A landscape with many peaks, sampled at points; each row gives a point and its height.
From any point a climber takes the steepest step (rise divided by distance) to one of its 2 nearest points. It stops when none of these is higher. Distance is the straight distance between rows; heights are no part of it.
(79): [ 14  25  31  24 -10   2 -37 -46  35  -3  -3  12  29 -15 -55  21  15   7
 -33 -25]  h=6.31
(116): [ -9 -13 -13   8 -27   1  -3  27  -9 -14  -4  11  -6   9  12 -18   1  -2
   8  -1]  h=6.21
(1071): [-23  12  18  10 -12 -24  19 -37  14  17 -12 -27  19  13  -1  46   9   6
   9 -29]  h=4.87
(475): [ 27   0  26  26   7 -36 -25 -36  -8  15  48  42  -1   9 -20 -21   1 -20
  -7   2]  h=1.61
(399): [ -4  39 -15  58  13  25 -23 -13  36   9  -4  36  -4 -36 -22   2  -2  24
  20  20]  h=3.91
(858): [-26  11   1   8  -9  18  14  16  30   3 -34 -37   9   8  -4  51  22  11
   5  -1]  h=3.61
(701): [-28  11 -13  46   9  13 -23 -59  15  19  18  29 -10 -20   2   4  -1  19
  11 -34]  h=3.10
(77): [ 21 -35  38 -20   2 -28   0  -6  19   1   9 -24   2  27   5  17   1 -21
 -15  11]  h=6.78
(775): [  2 -23 -40 -30  21  58  14   2 -43 -12 -24   2 -46   1  36  -7  15   7
 -23  -6]  h=4.61
(9): [ 16  -2  37  -8 -37 -27  -8  36  12   0  -9   6  17   5 -26 -14   8   2
 -17  31]  h=6.59
(345): [ 12  -1  24 -25 -21 -30  23  -6  17 -11 -12 -35  51  -1  -8   1 -11  -5
  -9 -19]  h=5.78
(515): [  1 -26  16 -46  -9  -3  28  11 -10   9   2 -16 -17   9  -2 -18 -35 -52
 -12   1]  h=5.77
(165): [ -3  19 -16  21   9  -8 -33 -15 -13 -12  43   9  19 -15  -3  -5   1   2
   4 -27]  h=1.68
(14): [-25  56 -15  46   0   6 -16   2  31   4 -14  -6   9 -29 -15  17 -12  31
  21  12]  h=4.27
(666): [-26 -15 -15  18 -11 -27  14 -10 -16  12   6  20   6  13  41 -14   5  28
  29 -17]  h=3.84
(802): [ -1 -20  -7 -16  11  -7   2  -9   2  -3  -2 -26 -16   6  27  21 -22 -11
   9   3]  h=6.53
(144): [ 14  23   2  27  20  25 -30 -34  30   5  22  37 -15 -20 -27   2 -29 -19
  -7   8]  h=2.50
(792): [ 13 -44  31  -9  -8 -20   2 -31  -9 -11  34 -12  16  42   8 -33   6 -21
  -7 -23]  h=1.00
(994): [ 12 -38  46 -16   9 -37  -1 -17  -5  26  32  -5 -30  35  -8  10 -13 -44
 -18  20]  h=6.38
(1102): [ 10 -12  46   4 -35 -45  -6 -11  26  11  -8  11  18  21 -10 -16   1   8
 -11  11]  h=6.70
(464): [  9 -31 -28  -8  31  21  -7  41 -28 -21  31 -15 -15  -3  25 -31  10   2
  15  20]  h=4.24
(196): [  0  13 -21  33  37  35 -55 -16  -3 -14  30   1 -43 -18   4   7 -12   4
  -2   5]  h=6.71
(244): [ -3 -54  11  -1 -13   7   3 -14  -1 -16  19 -13 -16  33  37 -21   9  -8
  -6 -15]  h=1.14
(481): [ 12  -3  -3 -19  15  13  28  59  -6 -14 -10 -14  28  -1  -7  -6  19   8
  31  17]  h=5.49
(227): [ -2   6 -11 -32   6  36  62  17   0 -16 -37 -19  11 -14  16   8  19   2
  32  -9]  h=6.02
(41): [  4   1  12 -12   4  17   3  34  35  -7 -32 -33  -7   1  -1  40   7   3
  15  31]  h=3.75
(408): [ -5 -26  -5 -16 -16  -1  62  24 -23  19 -27  27   0  14  24 -12  18   0
  17   9]  h=5.10
(1008): [-46  26 -39  13 -20  10  23  16 -23  18 -33  10  -3   3  32  -5  14  36
  17  -8]  h=3.53
(838): [ 34 -41  27 -40   2  -5  23  25 -22   2  29  -1  18  23  -3 -15  29 -22
 -16   0]  h=5.81
(213): [ 46  -9  29   7   7 -25 -62  -8   9 -14  26  -2  25 -18 -21 -20  17  19
 -30   8]  h=3.23
(936): [ -4  29 -13 -16   7  30  47  48   7  -9 -49 -29  12  -9 -10   1  13   5
  37  16]  h=5.75
(20): [ -8  -8 -33 -16  -3  15 -20 -12 -16   5 -29  -1 -56   0  29   0 -33  -1
 -21  13]  h=4.56
(206): [  6  43 -18  13  19   8 -40  -7  -4  -4  16  24  -8 -29 -19  -9 -45 -14
  10  12]  h=2.22
(225): [ 15 -34 -30 -30  35  55  25  13 -15 -20 -10 -12 -22  -5  26 -11  18  -5
  15  -2]  h=5.36
(438): [-26  16 -52 -12  30   6   5   5 -42   7  -2 -13  -7  -8  29  12  -6  23
  14 -13]  h=0.77
(861): [ -1  -2   3  11   1 -17 -29 -21 -18  23  30  44 -38   9  14 -30 -20 -22
   2  15]  h=1.65
(991): [ 19  -9  21 -32 -14   0  52   7  19  -6 -28 -32  37   0  -2  15  17  -3
   4 -10]  h=5.68
(1128): [  0  23  -5  25  22 -14 -10 -54  -7  20  27  37 -14  -6   2   2  -8   4
  13 -14]  h=2.86
(471): [ 17 -18  40 -11  -4 -34 -15 -32 -13   9  33   6  12  40 -17  -9 -11 -30
 -29 -22]  h=0.90
(62): [-11   4  15  -7 -23 -16  -8 -36 -10   3  14  19 -10  38  -2  -5 -27 -34
  -6 -25]  h=0.80
(1119): [-10  40   2 -15  -5 -32  24  30 -22   9   6  -4  20  -3 -17  -1 -25 -14
  11  21]  h=3.17
(215): [ -5  52   3  51   6  -3 -11  -9  32   0  -4  -6  42 -42 -47  10   8  43
  12   2]  h=4.60
(750): [-17  23 -42 -29  17   2  37  25 -35  18 -25  -9   2   5  17   8  -3  12
  23   3]  h=0.71
(370): [  6 -16  29  -8 -26   2   1   6  20   1 -24   1  -4  28   3  28  12 -25
 -15   5]  h=7.14
(190): [-32  36 -29   6 -15 -11  17 -11 -11  10 -33  -3  -8  -2  12   9 -13  19
  12   3]  h=3.89
(64): [ -3  -7 -15   6   0 -18 -13   1 -44   6  42  18 -19  14  25 -34 -14 -10
  -1   0]  h=1.17
(870): [ -6 -26 -16  10   0  15  -9  -5   4 -36  22 -26 -10   7  33 -23   3  10
   2 -27]  h=1.29
(1027): [ -7   3 -48 -31  41  63  30  36 -29 -16 -43  -5 -23 -21   3 -14  -3  18
  22   2]  h=0.59
(702): [ -4  -1   6  62   1  22 -39 -37  30  12  27  54  -8 -10 -17   1  16  12
  -7 -19]  h=3.32
(154): [ 31 -28  36 -20 -20 -32   3  32  -4  -1   6   4  24  26 -16  -9  36 -11
 -30  11]  h=6.08
(850): [-17  21 -10  18   4   5 -19  23  24 -16 -14 -31  15 -24 -18  20 -15  21
  13   6]  h=4.05
(673): [ -1 -26 -24 -33  27  37  10   3   7 -14 -18 -37 -15 -13  21  24 -10   2
  16  -2]  h=6.01
(316): [-25  41  -1  12 -24 -34  33   7   3   3 -15 -14  21   2   5   4  -9   3
  19   8]  h=3.49
(189): [ 16 -18  18 -24   2 -45   6  11 -12   5  28 -21  19   6  -3 -18 -33 -22
   0   4]  h=5.16
(983): [  1  31  12  61 -11  17 -21 -25  43  16   3  46   9 -22 -39  12  31  24
  -5   5]  h=3.60
(1070): [ 10 -19  -5 -43   3  22  50  -4  -5  -9 -21  -1  -3  -4  17 -12  -1 -24
  11 -15]  h=6.48
(1053): [-10  15 -19  -7   9  22 -31  10  11 -28  -3 -35   8 -21 -10  21 -24  -9
   2 -17]  h=4.25
(317): [ -5  -7 -33 -34   3  24  60  14 -46   9 -42  27 -13  -9  26 -18  13  19
   9   8]  h=4.65
(728): [ 18  11  12  23  24 -25 -11 -19   1  33  39  63 -23  -5   0 -15  -2 -14
   9  30]  h=2.24
(153): [-38 -10 -37  -9   5  41  28  13 -10  -1 -18 -14  -3 -14  12  23  19  26
  10 -31]  h=3.85
(1084): [ -7  48  33  26 -20 -24  11 -31  29   9 -19  -5  23   1 -21  43  19  14
  -4  -4]  h=5.14
(209): [-20   7 -39   8  25  30 -39  -1 -23  -2  -8  -8 -51  -6  18  14 -11   5
 -12   9]  h=5.18
(93): [-51  16 -50   5 -11  38   8  19 -32   4 -36   0 -26  -7   6  13  14  40
  -7 -25]  h=3.70
(854): [-22   6 -46 -18   3   7  12  -2 -29  17 -49   1 -32   2  22   8 -27  19
 -12   6]  h=4.23
(409): [-19   1  15  26 -23 -11 -13  -3  25  -8   1   2  23   0  -3   3  13  17
  -5 -23]  h=5.65
(95): [-24  20 -53 -26  16  32  49  32 -31   5 -63 -15 -12  -9   9 -10  -9  41
  20  15]  h=0.66
(111): [ -7  -4   3  20  -7 -24 -13  32  -1  -7  18   8  20  -7   8 -22  -5  19
  15  21]  h=4.73
(274): [ 28 -21  33  -3   7 -25 -36  16   2   9  41  -8 -22  -2 -22 -17 -16 -35
 -29  33]  h=3.41
(1073): [  0   1  15  27   1  19 -48 -34  46  -8   0  -7   7 -14 -25  36  11  11
 -16 -17]  h=6.64
(232): [  5 -14  35 -23 -27 -34   7   8   6  19   2 -10   1   9 -18 -13 -35 -32
 -21  17]  h=5.48
(496): [ 29 -23   2 -30  21   5  28  43 -20 -14  27 -15  25  -1  -2  -9  11 -15
  13   4]  h=5.60
(1017): [ 22 -34  14 -49  -5  26  37  -8 -17 -15   3 -10  -1  19  -1 -17  -9 -51
 -10 -20]  h=6.06
(801): [ -5  -3  40  22 -36 -25  -3 -17  23  16 -21  26  -3  35   0  13   7 -13
   3   7]  h=7.93
(31): [ -7   7 -39 -19  14  -9   6  14 -42  -3  22  -2  -2  11  23  -9 -14  -7
   7 -16]  h=0.87
(632): [  3 -25  10 -23 -10  -9  35  19 -16   5   7  10   5  29  19   0  27 -16
   1  -8]  h=5.51
(877): [-23  34 -34  35   7   1 -38  -7   1  -8  13  29  -3 -23  -4  -5 -14   6
  10 -13]  h=1.95
(575): [  1  25  16  17 -31 -16 -33  -9  26  -9 -13  -6  44 -11 -33   6   9  17
 -26 -26]  h=6.07
(871): [  8  11  48  -4 -23 -39  19 -23  28  14 -27 -17  26  17  -4  37  19   3
 -18  12]  h=5.43
(943): [ 19   5  14 -10  11   4 -26  48  24 -14 -15 -30  14  -4 -31  24  -6  -3
  -2  33]  h=3.87
(581): [-28  -5 -11  29 -32 -15 -16 -16  -6  -4   7  32 -12  12  26 -29  -7   4
  10 -11]  h=4.74
(804): [ 25   7  16  18   8 -31 -38  28  -8 -11  30   7  28 -11 -22 -14  12  17
  -1  15]  h=3.72
(535): [-12   3  18  51   1   5 -31 -28  59   4   6  -8  21 -34 -29  31  27  44
   7 -14]  h=7.13
(864): [  6  38   3  26   0 -30  -4  -5   3  16  16  47  -1  -2  -5  -3 -15 -11
   4  24]  h=2.31
(434): [ 25  18  24 -22 -22 -29 -25  -3  12 -16 -16 -24  52  -6 -33   3  -7   5
 -31  -6]  h=5.90
(825): [ 15 -35 -25 -43  28  23  44  19 -52  10  -2  15 -40  -1  35 -28  13   0
  -6  21]  h=5.25
(110): [ 13 -11 -15  18  15  -1 -25  10 -12 -27  58 -19   7  -6  20 -25   8  15
   5 -22]  h=1.44
(1014): [ -3  -9   3 -21   2  10   7  -7  12 -11   6 -39  43   2 -18  50  26   9
 -13 -50]  h=4.57
(22): [ 26   3  15  -7  11 -17 -45  34   9 -10  14 -24  -1 -16 -32  -5 -25 -17
 -12  34]  h=3.71
(238): [-17  10  -9   5   4  22 -21   6   7 -21  14 -44  31 -18 -30  30  14  11
 -10 -33]  h=4.44
(946): [  5 -24 -14 -32   7  55  48  10 -20  -5 -51  38 -30 -23  17 -32  15   6
   4   0]  h=4.22
(577): [ -2  17   9 -10  -8 -17   2 -18   5  13 -11  -7 -22   8   5  22 -39 -30
   7  19]  h=7.19
(882): [ 26  -1  30  43  -2   3 -36 -34  42   4  15  46  -4   5 -28   3  21 -11
 -18   5]  h=3.02
(16): [  2 -30 -21 -35  -7  30  24  12 -40 -11  -1   6 -37  11  35 -47 -16 -20
  -9   9]  h=6.24
(375): [  5 -31 -19 -16  26   5  27  40 -29  10  14   4 -20   5  32 -16   5  10
  19  33]  h=4.69
(497): [-30 -25 -43  -6   6  48  12  -9 -32  -8  -8  -6 -28   1  32  -1  11  13
 -18 -37]  h=4.13
(279): [ 14  -7  53 -17 -32 -20  51   1  34   5 -41 -32  34  19  -3   9  25   5
  -6  20]  h=5.57
(696): [ -1 -29 -13 -12 -10  30 -11  24 -14 -20 -10  -4 -32  13  25 -23   3 -25
 -10   0]  h=8.01
(289): [ 52  -5  25  11  19 -14 -56  -3  14 -23  52  -2 -11 -14 -26 -27   2 -16
 -35  30]  h=2.85
(373): [ 39  -2  14  31  19  21 -16 -64  56  17  11  42  -9  -5 -25  -9  -2 -23
  -3  11]  h=2.75
(382): [ -7 -19   9   0   7  -3  -9 -22  17   2  11 -23  10  17   7  49  18   0
   2 -28]  h=4.71
(366): [-20  22   0  44 -10 -19  -6   1  18 -11  14 -11  38 -29 -12  -1   9  42
  19 -15]  h=5.05
(248): [-16  16  10   2 -15 -32  10 -34   5  40 -30  26 -33  16   3   3 -29 -15
  12  22]  h=6.44
(132): [ -4  29   3  -6 -16 -39   7   8 -24  15  16  26  -7   8  -7  -9 -33 -37
  -4   7]  h=2.84

Call two points neighbours if one is among the 2 nearest of the other. Go from one point of each pair to the other, from neighbour to neighbour, staying as high as possible. Name the lowest point that can't be avoided.
(196) and (696): (1008)
(190) and (943): (289)
(577) and (1070): (481)
(535) and (943): (858)
(577) and (801): (248)
(696) and (1070): (464)
